Each row is a point on a tangle of strands that fork, close into loops and nearly touch. The rows are in no order.
In the rows, zero is written as 128.
Two points are linked if the straight distance between their rows is under 150. Some points are linked to none.
j_41: [131 126 118 233 129 133 199 107 115 140 104 139 195 113 190 138  86 151
 149 119 106 176 115 118 150 130 138 110 170  99  48 100 151 163 125 121]
j_642: [126 118  93 132 113 134 134 119 124 172 106 107  85  98 150 124 132 136
 147  83 156 108  74 107 110 158 136 103  80 133 121 102 111 122 154 133]
j_624: [ 89 161 141  83 102 116  73 145 159 147 158 123 123 119  74 137 126 110
 112 167 100 121 176 121 115 109 171 109 104 162 160  93 154 106  94 137]
j_139: [134 125 133  95 152 142  68 128 114 138  76 137  88 138 130 121 132 177
 159 126 143 157  65 110 171 172  98 137  93  88 109 122 110 125 136 126]
j_373: [113 164 152 168  78 130 176 144 129 142 147 115 168 122  89 112 101 176
 149  95  84 116 125 141 230 109 127 139 153 122  64 115 143 165 139 103]
j_927: [143 110 116 124 105 163 189 137 118 118 141 115  92  93 159 104 188  91
 108 143 181 122 114 137  40 165 123  82  99 160 160 145 123 122 103 154]
j_455: [101 122  79 127 131 134 150 150 146 113 189 118 175 125 137 100 182  92
 115  84 161  57 124 154  95  74 101 134 131 144 158 151 119 133 171 116]
j_746: [106 159 100 165 109 179 144 117  88 139 104 139  91  94 123 128 101 180
 154  84 134 104 103 121 241 185  98  87  93 146  54 158 127 141 109 129]
j_257: [126 128 167  90 185  54  52 106  86  93 108 150 118 135 158 178 128 136
 114 134 138 127  96 103 119 119 137 139 138 110 187 117 133  99 105 100]
j_435: [125 111  48 167 134 139 101 117  86 181 142 120 126 108 135 143 115 145
 119 106  71 156 161  94  91 129 174 102 113 121 142  93 131 119 132 178]
j_275: [139 113  99 185 172 146 132 140  71 134 151 157 143 146 167 135 163 141
 107  86 135  91  87 104 149 113  91 114 139  86 135 155 114 139 145  89]
j_106: [113 105  99 147 151 143 157 166 159 104 157 139 159 133 128  75 186  86
  84 197 122 124 180 125  68  87 137  93 149 131 182 132 148 130 118 133]
j_280: [150 102 147  89 107  69 140 102 117 113 136 147 123 134  88 119 175  86
 118 168  95 186 217 152  49 119 160  96 165 150 162 106 140  97  87 203]
j_80: [120 115 105 125  85 192 184 164 156 159 122 108  87  86 107 110 143  98
 131 155 145 133 123 134  60 179 135  66  86 166 125 113 113 116 137 131]
j_448: [117 125 122  80 107 144 124 137 181 129 147 100 148 106  93  98 202  91
 155 146 139 152 148 152  32 138 136 110 140 141 151  95 114 120 147 132]
j_770: [120 115 133 174 123 142 183 147 103 113 179 143 183 138 154 180 129 122
 111 117 122 131 164 126  69 101 114 128 183 121 131 155 142 147 113  87]
j_981: [114 133 132  84  94 127 121 150 155 172  89 108  87 119  96 123 116 115
 168 149 123 189  92 117  75 159 182 106  80 129 110  66 133 144 115 165]
j_638: [110 129 115 171  80  87 145 157 125 164  85  82 164 129 113 103  74 157
 166  96  80 147 102  91 140  68 184 155 144 126 113  76 149 119 158 134]
j_802: [169 110 150 124 121  97 143 104 132  90 155 131 158 124 118 110 146 101
  94 173 116 155 208 149  72 110 140 156 171 145 174 134 131  77 121 159]
j_979: [136 144 187  74  85 107 107 138 177 132 129 102 114 124  75  81 190 104
 145 142 127 140  80 164 130 138 113 149 102 101 131  98 127 153 134 112]
j_311: [180  83 146 196 170  92 160  90  85 130  79 161 105 143 181 110 139 113
 100 126 114 160  93 112 155 148 119 105 146  46 103 135 131 165 116 118]
j_844: [107 137 122  75 139 122  46 142 151 112 130 105 130 116 105 125 141 141
 129 143 146 113 106 128 116 126 123 164 110 128 168  99 113  83 142 119]
j_935: [120 153 107 124 164 181  85 126 161 179 141 143  96 115 162 169 104 114
 131 146 155 127 103 129  95 186 103  94 105 148 107 141 100 132 125  84]
j_499: [144 156 171 186 129 137 178 110 136 141 102 128 138 124 164 124  97 171
 144 104 150 101  81 115 218 161 113 135 132 117  73 143 135 132 143 100]
j_963: [ 90 118  82 115 168 125 100 114  88 136  84 149  86 163 157 158 104 154
 158  77 137 105  95  70 161 115 136  99  90 114 126 142 133 167 123 151]
j_162: [ 74 132  90 156 174 147 129 137  97 160  93 151 120 141 161 167  94 191
 170  66 143  85  74  61 192 129 110  80 122 121 100 127 127 157 153  97]
j_590: [132 138 167 128 141 148 153 144 179 141 138 133 129 146 159 137 146  90
 112 155 134 131 105 139 116 118 119 123 129 114 117 140 125 190 122  80]
j_313: [119 112 143 135 124 145 130 201 110  69 131 117 153 123 129 106 171 154
  90 170 140 116  97 125 113  97 104 125 160 111 169 121 122 124 133  77]
j_277: [133 147  96 133 142 176 103 111 217 178 183 126 140 127 103  75 161  73
 119 162 136  93 171 173 134 150 117 146 109 135 118 155 108 125 173 123]
j_785: [137 120 103 140 109  79 111  73 107 155 131 128 122 138 100 139  96 121
 128  91  60 141 205 127 157 107 182 141 114 133 107 117 165 129 108 208]
j_661: [167 124 114 175 123 168 164 111  94 156 127 130 100 110 173 121 141 140
 130  92 161 111  90 126 118 195 104  96 105 125  94 145 118 128 130 128]
j_791: [ 98 126  90 160  92  99 146 138  98 145 110  84 175 126 117 116  96 170
 182  41  97 112 104 107 145  90 144 162 144 117 110 102 131 123 174 132]
j_800: [145 140  91 122 169 162  91  82 103 134  99 138  99 133 151 164  59 143
 149 122 138 152 173 121 157 173 122 139 110 157  91 177 123 112  98 181]
j_447: [129 143  73 173 144 157 124 115  92 152 182 150 126 108 138 131 106 130
  88  87 135  70 175 118 162 124 118 144  89 132 140 169 126  98 136 148]
j_375: [141 112 164 130 132 144 138 162 151 102 108 111 166 166 115 124 136 165
 147 149 107 167  87 148 148 110  99 184 188  88 120 119  98 152 171  75]
j_625: [150 149 153 129 128  97 104  89 163 152 137 105 153 140 124 123 145 115
 147  85 108 125  99 156 176 120 117 173 139  91  84 119 121 176 167 109]
j_186: [133 109 149  51 146 106 135 113 141  51  96 131 108 155 138 126 126 100
 134 172 181 146 149 144  87 107 131 155 129 152 162 164 132 109  97 175]
j_49: [128 126 136 138 121  94 152 149  70  84 178 116 172  78 180 138 181 127
  96 101 170  97  97 125  60 116 116 107 157 142 180 121 143 101 128  90]
j_472: [130 121 158 131 136  85 129  80  41  89  89 135 117 145 108 178  96 169
 165  82  91 135 121  96 190 163 138 129 136 101 122 157 136 137  80 139]
j_72: [118 150 115 142 127 132 114 143 190 182 104 130 135 141 100  84 100 107
 142 185  82 195 127 122 169 114 180 104 120 102  74  61 147 186 125 160]
j_381: [128 160 138 113 160 174  77 125 178 150 156 134 121 134 119 124 147 129
 111 142 159  91  96 177 197 155  69 167 119 130 124 161  95 130 167  64]
j_508: [158 149 177 111  72 106 119 111 164 138 149  92 125 124  85  85 156 120
 140 105 137 102 115 157 170 142 116 172 113 118 106 118 124 120 153 119]
j_473: [139 126 106 161 178 167 118 137 100 109 168 156 145 165 150 118 171 142
 111  94 153  85  91 148 193 112  72 145 134  90 127 185  92 153 160  96]
j_368: [109 141 101 202 111 207 208 181 129 111 137 150 130 135 120 124 121 172
 130 130 106 111 135 152 202 135  90 107 137 140  57 166 128 170 134 124]
j_53: [ 99 171 169 126 101 142 139 123 121 132 180 130 136 107  99 177  97 149
 127  98 124  71 153 125 173 137 107 131 134 157 118 158 131 121 113  75]
j_131: [164 104 184 177 104  73 173 102  63 133 123 134 122 117 132 169 108 117
 127 120  94 174 133 110  94 157 161 105 157  99 129 115 142 130  82 111]
j_424: [155 113 166  85  85  80 132  91 118 133 112 131  93 135  91 129 152  90
 143 150 105 187 161 146  61 145 167 125 131 147 141 104 142 121  96 188]
j_220: [132 130 134 136  90 107 161 104 123 160 145 120 118 118 109 128  96 119
 108 117 106 102 221 117 131 100 170 138 105 169 147 132 155  97 108 193]
j_637: [124  97  87 151 121 106 170 142 125 121 180 123 174 122 155  93 187  79
  99 118 127  98 149 136  54  67 130 126 148 127 182 131 147 137 146 139]
j_582: [111 132 133 135  92 146 166 178 175 146 156 121 127 120  94  70 170  89
  90 182 113 103 166 119  96 100 154  79 117 145 175 105 148 130 113 131]
j_254: [155 136 123 106 166 150 103 114 159  94 176 139 150 134 164 104 179  76
 113 158 189 125 128 175  87 136  88 147 146 136 150 176 108 127 143 118]
j_672: [161  96 160 128 169  46 144  70 108 100 120 159 124 161 174 168 125  76
 104 115 139 123 130 141 111  99 135 149 159  97 161 158 125 145 118 119]
j_771: [ 77 133  97  94 124 127 135 148 175 125 150 107 164 143 130 135 137 115
 144  87 163  61  97 140 112  74 102 164 135 151 146 140 106 137 185  86]
j_969: [106 131  74 120 138 151 144 121 186 145 101 120 123 146 146 100 128 126
 174 105 125 125  92 144 161 121 130 120 104 124  60 122 126 194 156 150]
j_91: [138 147 134 160 161 126  85 127 161 193 122 138 114 126 151 111  91 132
  86 144 136  78 112 103 195 124 142 145  79 101 137 108 136 101 150  91]
j_304: [110 140 150  42 128  85 113  94 168  88 129 117 127 125 132 147 131  98
 133 155 182 113 171 149  77 111 159 164 125 199 172 148 153  82 115 182]
j_728: [147  93  96 180 156 148 158 131 103 129 144 137 167 142 184 155 125 126
 117 109 147 123 118 118  71 109 108 137 164 111 139 141 112 118 159 104]
j_419: [118 119 144  75 187  91  70 117 118  63 123 151 148 143 156 199 127 117
 130 149 142 161 118 139  65 118 130 143 168 138 163 131 112 120 109 113]
j_913: [109 145 121  94  91 180 122 155 180 147 161 111 138 143  59  81 188 124
 147 133 101 115 140 177 166 121  88 120 142 128  96 125 113 172 161 111]
j_563: [167  84 131 153 131 119 166 126 130 107  57 119 126 154 149  86 102 151
 136 148 131 162 105 115 140 123 137 166 131  91 114 113 118 124 157 155]
j_351: [128 116  88  95 153 141  47 128 116 129  99 123 107 138 119 124 134 162
 144 112 146 122 100 113 141 142 106 166  96 102 144 118  99  95 158 143]
j_977: [126 121 112  94 121 108 107 104  84  79 157 128 108 107 128 132 178 107
 113 116 123 119 150 129  90 114 126 101 122 145 167 142 143 135  89 163]
j_297: [114 132 193  72  73  79 138 152 174 132 130 120 163 166  73 115 168  93
 154 151 101 159 142 137  63  78 162 118 172 136 142  70 145 140 125 124]
j_216: [171 139 142  97 159 151  96 110 120  94 155 147 115 138 156 107 157 102
 126 145 188 141 102 165 129 177  51 154 137 139 131 206 103 120  99 111]
j_500: [101 149 117 122 192 157  86 168 151 118 156 153 132 137 154 126 127 133
  73 157 170  54 102 117 172  87 103 127 114 139 182 144 113 108 148  67]
j_619: [ 79 138 116 132 143 134 114 178 120 118 152 137 146 110 134 133 121 154
  86 116 169  29  86 114 180  94  92 121 118 156 182 139 112  87 162  46]
j_660: [170  92 173  94 141  76 114  91 114 101  64 151  75 148 115 136 111 102
 150 160 109 218 120 160 116 174 108 146 141  96 110 154 117 137  83 150]
j_700: [175 124 205 149  94 111 139 133  88 105 152 136 131 112 104 135 138 132
  89 167  96 174 139 131 106 147 122 115 173 103 140 120 125 119  78  86]
j_425: [120  99 107 112 190  90  78  97  90 128  65 155  98 174 158 167  77 157
 151 106 114 134 119  80 146 108 156 133 117 105 144 127 128 139 118 153]
j_517: [124 138 142  84  97 136 144 125 162 156  90 118  92 137 107 140 102 105
 175 156 121 191 158 124  70 158 175  94 111 161 105 101 143 142  92 189]
j_871: [104 105  79 152 135 128 173 128 140 128  68 126 131 148 164 115 107 141
 167 104 120 141  88 106 144  95 148 106 117 113  70 108 145 201 144 162]
j_545: [129 103 157 106 199  61  69  87  91 125  75 163 102 165 137 183 111 127
 138 114 104 157  87 103 143 137 141 123 125  77 133 121 131 150 108 112]
j_671: [182 122 167 139 136  52 132  53 132 137 140 130 145 143 147 140 128  82
 124  90 108 126 139 160 143 125 137 169 145  94 114 152 133 156 134 124]
j_701: [140 135 154 103 118 140 112 152 151  83 134 122 137 107 115 107 148 146
 102 179 141 132 126 142 117 128 109 153 130 127 170 124 117  88 127 107]
j_3: [ 77 157 157  45 147 100  45 154 154  93 133 140 126 110  90 142 163 113
 124 197 111 164 150 141  81 128 165 104 120 156 172  84 162  94  81 152]
j_318: [164 124 145 146 145  65 104  61  78 148 137 127 103 120 153 141 119 120
  90 103 135  99 145 102 137 127 162 159  93 118 173 132 150  87 110 160]
j_964: [138 154 176 151  90 128 149 165 154 161 123 123 139 126 109 141  55 144
 145 175 105 190 135 107 121 138 180 117 160 135  89  69 142 138 111 116]
j_822: [ 92 149 131  62 175 109  54 130 162 111 148 147 145 123 140 172 148  97
 139 171 134 166 142 150  39 136 152 124 142 160 162 108 138 110 105 134]
j_141: [104 148 151 145 105 111 142 150 107 140 155 111 149  82 117 122 131 146
 100  82 156  26  85 115 169 119 104 141 106 139 169 130 122  78 161  53]
j_151: [118 137 130 121 108 100  82 108  99 145 120 100 133 125 104 175  82 162
 157  83 104 127 141  99 123 135 172 166 122 143 132  94 131  85 126 148]
j_8: [129 116 111 184 103 202 200 183 129 109 148 136 145 147 123 117 151 150
 114 139 127 104 123 146 143 128  83 122 144 122 104 156 113 151 153  99]
j_819: [ 70 148  97 117 112 154 133 149 134 144 154 128 113  97 104 183  79 129
 113 109 125  73 162 115 124 123 134  92 104 182 133 139 129 114 112 105]
j_531: [170 126 157 122 112 124 134 105 162 126  63 115 106 137 129  88  92 144
 154 150 136 171 115 132 160 151 143 170 101 112  99 116 133 111 134 169]
j_650: [152 120 205 103 122  51  97 110 125 102  92 149 111 156  75 158 109 116
 138 150  70 198 129 163 138 137 145 151 170  91 113 114 120 136  91 122]
j_541: [147 145 151 160 151 140 112 122 159 166  98 122 152 130 169 151  54 167
 148 125 144 152  99 103 138 159 134 160 141 118  95  97 113  90 169  85]
j_738: [175 108 124 154 113 146 178 102  90 116 141 133  95 117 169 111 148 106
 120 107 164 116 123 142  93 166 105 127 111 137 127 171 123 126 113 152]
j_161: [115 150 142  67 115 130 119 111 199 144 142 106 133 127 128 162 102 103
 153 142 171 119 160 136  61 144 158 165 124 187 146 119 126  81 139 142]
j_604: [118 137  95 124 169 198 118 145 153 124 162 143 132 169 145 133 139 140
 126 118 184  79  86 168 178 123  65 151 134 140 116 185  79 134 183  74]
j_388: [103 150 121  91 113 191 127 148 140 105 139 136  95 111 106 147 100 129
 114 165 145 107 172 130 126 141 112 101 110 192 137 166 114 101  88 137]
j_940: [116 145 171  75 125  83  59  99  94  64 148 140 144 147  78 171 143 145
 135 113  92 118 154 144 159 111 116 158 160 132 136 145 128 121  92 121]
j_99: [ 86 129 117 149 109 164 153 216 144 125 144 113 141 101 106  94 148 136
  77 172 119  85 113 115 103  96 131  92 121 146 175 104 127 114 135  73]
j_825: [149 114 139 152  94 151 175 160 140 113 145 137 167 157  87 109 103 146
 118 163  83 161 214 132 123  86 127 140 186 127 116 127 128 120 123 144]
j_201: [129 155 127  93 129 149  60 110 114 133 137 125  78  96 121 149 103 120
 101 162 152 128 164 125 129 182 118 124  92 176 156 157 135  73  69 151]
j_764: [116 145 162 151 100 105 146 128  95 148 122 106 114 107 107 111 122 159
 121  78 132  50  90  90 213 133 126 137  80 117 141 131 139 105 131  93]
j_713: [134  97  69 166 153 193 177 147  76  94 110 148 111 157 156 119  98 162
 127 107 159 104 137 108 165 116 101 134 110 125 110 181 111 123 137 177]
j_67: [133 112 137 122 140 144 150 107  74  89 122 142 113 150 151 192 102 135
 148 127 127 158 148 118 101 149 110 108 155 133 107 168 128 152  79 123]
j_823: [130 169 152 167 129 178 151 107 100 124 117 127 117 116 132 139  99 180
 157 119 124 144 105 133 219 201  88 104 142 129  50 161 127 146  96  96]
j_978: [127 152 106 149 117 150 126 125 221 199 133 104 168 115 110 106  72 118
 155 144 125 143 155 139 130 134 171 155 131 144  83  86 126 112 178 131]
j_850: [110 105  94 210 144 128 213 116 103 117  60 142 165 143 198 115 120 163
 157  93 147 141  72 103 177 112 123  99 155  96  54 115 148 179 144 139]
j_427: [168  89 172 113 151 103 122 118  62  82  92 156  96 134 170 122 163 146
 123 121 190 129  59  92 116 151  90 123 130  91 171 140 118 102 119 109]
j_299: [167 129 124 136  74 132 101 120  86 143 131  96  91  84  79  79 142 144
 120 117 106 145 138 124 144 171 141 135  87 112 124  95 118  91 124 171]
j_256: [144 133 111 120 162 147  99 127 153 168 122 134  65 105 151  83 156  90
  84 170 173  94 109 114 124 161 125 114  43 130 167 138 119  99 121 137]
j_120: [139 139 141 137  78 155 173 145 132 122 149 122 148 123  91 119  91 151
 116 125 111 111 221 120 128 106 134 157 134 155 134 140 134  84 127 167]
j_999: [142 148 167 108  95 173 134 171 171 129 158 128 156 158  65  90 192 126
 131 167  89 157 148 182 157 118  87 130 184 108 109 123 112 177 148  91]
j_347: [144 103 152 132 128 117 151 136  64  92 122 124 133 106 181 141 151 153
 122 105 200 110  71  89  83 156 103 120 137 125 175 129 119  74 134  93]
j_418: [131 125 147  96 132  89  86 100  62  70 108 139  99 151  92 153 120 169
 136 101 101 113 129 109 202 125 114 157 122 107 141 167 134 128  93 140]
j_603: [133 119 146 116 108  85 118 122 172 148 143 115 170 153 104  99 159  85
 124 126  89 133 152 142 103  73 150 150 152 109 150 103 138 153 148 126]
j_575: [102 141 100  99  96 125 128 110 168 182 153 115 114 134  85 124 119 104
 130 132 108 108 224 113 102  97 183 112  98 179 148 111 152 108 119 197]
j_303: [112 107 112  82 149 116  81 138 138 153  78 114  91 124 110 116 142 105
 148 169 114 195 103 108  50 143 173 129  82 109 171  70 131 108 126 186]
j_627: [ 87 166 166  43 162  74  70 143 182  79 162 130 158 114 128 117 218  72
 117 167 132 135 140 172  91  96 126  83 162 142 149 118 170 156 118 121]
j_132: [129  67 120 151 161  74 193 104  81  87 112 150 129 179 176 168  95 102
 127  94 150 110 134 106 116  58 143 140 144 116 161 174 136 154 118 138]
j_570: [110 119  94 132 126 103 117 124 117 143 136 101 164 136 137 137 123 146
 165  46 134  88 100 118 117  87 118 170 136 122 138 125 117 128 182 112]
j_759: [104 147 118  95 151 123  91 122 179 163 148 106 157 109 139 167 120  99
 130 157 137 137 157 125  31 127 173 146 127 176 178  88 132  81 144 133]
j_126: [102 140 117 141 141 186 131 159 170 177 132 133 124 103 145 168  89 131
 131 146 146 113  88 122 108 167 110  92 121 145 107 109  98 118 156  43]
j_493: [126 123  82 127  93 199 141 145 141 176 109  95  93  71  91  99 118 121
 132 139 145 135 147 127  98 191 146 100  76 170 125 113  97  75 148 170]
j_376: [101 139 120 153 123 197 183 182 170 120 185 143 155 135 115 134 145 111
 100 152 148  73 143 170 126 111  79 107 149 164 126 168 101 135 152  69]
j_664: [132 141 106 197  85 133 164 137 113 181 182 113 171  91 125 129 109 136
 119  87  96 121 153 117  97 127 148 132 130 131 125 103 134 117 150 112]
j_856: [107 158 138 158 113 144 142 173 157 160 101 117 141 123 119 118  82 157
 149 155  97 175  78 110 177 126 158 102 144 109  66  65 138 186 131 102]
j_309: [ 82 126 104 139 149 169 133 162 137 170  91 135 114 119 148 174  77 177
 155 104 163  93  63  83 137 157 106  82 117 141 116 105 100 115 177  52]
j_839: [148 121 153 156 105 108 175 120  97  80 175 139 187 118 142 154 128 122
  96 119 130 126 187 139  83 101 114 159 191 139 160 157 141  94 117 118]
j_901: [141 107 100 113 170 118  96 116 103 144 109 150  79 125 184  99 166 107
  95 136 169 116  93  94 101 131 126 103  70 109 187 130 129 114 122 153]
j_462: [122 161 186  46 135  93  57 108 153  90 137 142 120 152 102 146 153 111
 125 153 123 134 136 169 154 125 101 157 135 136 133 151 136 147  93 116]
j_742: [154  96 110 102 171  95  78 101 121 127  86 146  96 133 145 117 137 106
 118 169 134 177 117 123  80 141 143 142  96  98 180 116 118  99 123 172]
j_950: [ 91 142 108 210  97 167 226 175 136 120 105 135 157 121 121 102 104 183
 137 113 109 112 110 139 228 104 123 111 142 133  55 125 143 175 146 124]
j_116: [169 153 152 160 152 147  85 109 155 157 148 137 126 129 155 101 130 132
  88 145 148  88 120 136 184 148 102 168 110  99 131 149 116  95 149  91]
j_748: [106 161 156 135  98 116 149 132  93  95 198 129 160  87 115 160 123 145
 107  79 149  48 147 139 150 118 100 147 133 165 154 160 133  85 123  83]
j_916: [118 137  65 119 144 178 114 109 173 155 105 125  86 128 136 105 119 121
 155 116 151 110 104 148 180 173 102 121  75 143  65 153 113 156 148 153]
j_843: [144  88 134 165 147 130 171 133 104  98  94 121 165 162 140 145 138 151
 145 113 105 175  94 142 141 130  95 147 191  66  76 132 116 182 154  87]
j_239: [164  92 132 168 119 128 184 126 127  97  98 132 150 155 121  99  91 139
 116 145  89 158 169 133 153  95 133 164 161 103  98 139 134 136 129 159]
j_409: [136 124  77 125 142 164 115 116 128 196  85 112  76  92 155 127 117 130
 143 126 157 162 113 108  82 191 149 105  76 141 129  97 109  95 147 172]
j_454: [127  77  96 133 134  89 173 114  80 128  94 114 112 147 182 161 107 118
 120 105 149 131 142  93  70  82 170 131 120 146 184 131 136 128 120 180]
j_301: [154 126 200  75  99  44 115  91 153 135 113 146 107 158  75 131 158  73
 156 130  80 187 139 175  99 138 155 138 147 116 102  97 139 158 101 157]
j_160: [138 105  75 126 113 147  93 131 104 135  78 104  78 114 103  81 127 154
 140 118 103 157 120 104 170 151 151 112  74  96 104  99 129 129 123 205]
j_231: [168 124 103 164 146 105 122  70  64 129 164 142 133 121 150 126 121 134
 116  60 126  98 156 122 168 131 117 166 119 107 134 174 129 106 135 158]
j_530: [159 140 138 179 127 101 114  99  84 178 164 131 102  88 156 114 139 121
  69 114 120  97 128  99 134 153 152 117  88 107 167 113 147 101 112 121]
j_321: [107 118 153 131 126  88 142 187  99  45 172 115 185  92 159 114 179 127
  83 146 140 108 124 135  97  81 119  96 186 134 172 127 171 119 124  90]
j_124: [124  96  86 123 131 172 169 150 112  74 127 141 107 163 125 107 135 131
 113 134 142  99 153 122 142  91 116 127 114 143 140 177 122 145 109 183]
j_346: [130 163 157 141 108 131 144 113 178 152  84 108 112 112 136  95  71 153
 151 134 152 128  98 129 211 152 146 142  93 136  66 106 139 128 131 137]
j_692: [138 124 107 147 138 102  98 100 152 154 108 134 118 145 114 111  80 122
 137 148  76 182 168 123 160 112 190 133 122 113  90  93 149 152 116 187]
j_18: [107 157 149  88 155  97  81 160 137  60 186 121 160  87 144 111 200 108
  86 141 144 102 118 163 116 105 108  92 160 135 159 130 156 149 123  88]
j_69: [153 131 125 205 125 104 133 123 129 203 122 119 118 101 161  90 107 131
  89 117 112 102 110  92 168 132 165 127  85 101 133  94 146 110 143 121]
j_36: [ 97 107 129  77 169 114 109 150 102  44 116 148 129 147 165 169 150 123
 116 168 152 145 106 129  87  95 108 103 159 131 163 147 134 162  89 103]
j_219: [ 97 137  98 119  67 179 170 149 135 136 125 111 106 112  74 130 113 150
 169  92 113 129 146 137 136 145 130  86 120 160  68 118 119 159 133 146]
j_546: [136 116 128 144 140 102 148  84  87 135 116 140 119 136 159 201 100 118
 145  98 100 162 134 112  94 145 152 102 141 122 105 131 140 175  91 136]
j_468: [134 139 133 137  93 130  97 169 130 167 150 118 157 123  74 141 100 134
 139 156  74 190 145 105  88 129 187 116 159 123 123  53 124 116 130 120]
j_108: [106 162 157  16 160  90  57 123 165  70 153 145 137 136 103 125 197  84
 144 165 133 140 161 184 107 123  95 113 148 158 145 152 153 150  89 147]
j_890: [112 102  77 183 133 110 162 134  80 183 107 116 130 122 171 154  86 144
 124  89 105 123 146  72  84  83 183 121 113 142 160 118 153 121 130 170]
j_753: [117 135  93 132 111 164 113 121  96 132  83 118  83 102  96 110  93 177
 141 109 108 127 137 103 215 149 131 106  74 129  80 133 135 127 105 180]
j_571: [145 143  64 152 152 198 111 108 196 179 141 126 118 116 131  85 125 109
 132 145 145 121 141 158 149 177 112 140  97 139  82 145 111 106 171 143]
j_240: [150 137 122 111 151 155  98  88  95 136 126 127  87 109 167 172  89 121
 115 137 165 140 173 107  95 168 137 133  98 180 156 171 121  72  85 177]
j_385: [131 105 120 154 104  67 136 140 150 158 107 106 169 153 101  91 117 107
 141 120  62 165 128 126 108  61 166 156 163  93 117  78 139 164 160 136]
j_28: [ 96 154 106 114 116 190 142 152 209 161 189 134 152 128  71 111 163  95
 115 143 113  81 166 180 146 128  88  99 133 160 107 140 102 144 173  83]
j_665: [154 119 170 117 116 117 115 146 122  96 156 140 143 143  82 118 177 120
 109 157  73 171 148 164 127 114 100 114 187  90 123 124 121 166 105  94]
j_731: [127  93 116  69 117 152 163 142 129  48  99 124  97 152 111  99 147 117
 136 173 163 134 162 131 102  99 121 127 124 156 159 176 127 133  98 192]
j_983: [143  99  99 213 124 141 182 142 103 134 134 130 177 135 148 138 122 139
 136 114  86 183 123 127 118 126 121 107 182  87  66 112 136 178 140 108]
j_567: [128 124 164  73 108 115  99 146 136 114  88 119  82 127 117  89 178 141
 136 134 145 129  39 128 145 136 103 143  76  89 143 103 121 149 132 113]
j_305: [128 152 171 128  76 119 155 129 124 116 131 114 165 140  78 144 117 160
 183 101  80 157 138 150 166 125 134 131 180 123  57 103 133 169 132 117]
j_436: [135 135 133  97 152 155 100 114  94  84 146 152 118 149 140 167 131 137
 145 127 144 148 115 151 142 157  67 140 159 130 115 192 101 152 101  96]

A fork is a point with three links, a tip a point with one. Leave the first point through the second and follow the links. Name the first fork or tip that comes.
j_770, j_728 -> j_447
j_472, j_418 -> j_321
j_983, j_41 -> j_28
j_791, j_570 -> j_313
j_351, j_139 -> j_435
j_299, j_160 -> j_220
j_935, j_126 -> j_419
j_120, j_825 -> j_299
j_473, j_275 -> j_424

A tip is a point with one link. Name the tips that can be reached along the links from each point below, in the order of the rows.
j_517 -> j_447, j_660, j_256
j_638 -> j_435, j_472, j_297, j_427
j_3 -> j_935, j_713, j_299, j_36, j_468
j_240 -> j_800, j_500, j_764
j_28 -> j_375, j_254, j_305

A piece is two or more points that can be reached from each other along the links. Count, over all rows, the pieces, the separate loops (a circle has one, a figure eight two, a Y none), the forks (points with three links) and the tips (points with one).
pieces -> 6
loops -> 1
forks -> 8
tips -> 18

Name the points in between on the shortest way along the links from the first point to the second, in order.
j_368, j_843 -> j_8 j_376 j_28 j_277 j_571 j_916 j_969 j_871 j_850 j_41 j_983
j_619, j_800 -> j_141 j_748 j_53 j_819 j_388 j_201 j_240
j_468, j_309 -> j_964 j_856 j_72 j_692 j_785 j_220 j_575 j_624 j_3 j_822 j_419 j_257 j_545 j_425 j_963 j_162
j_672, j_455 -> j_671 j_625 j_508 j_979 j_567 j_139 j_351 j_844 j_701 j_313 j_99 j_582 j_106 j_637
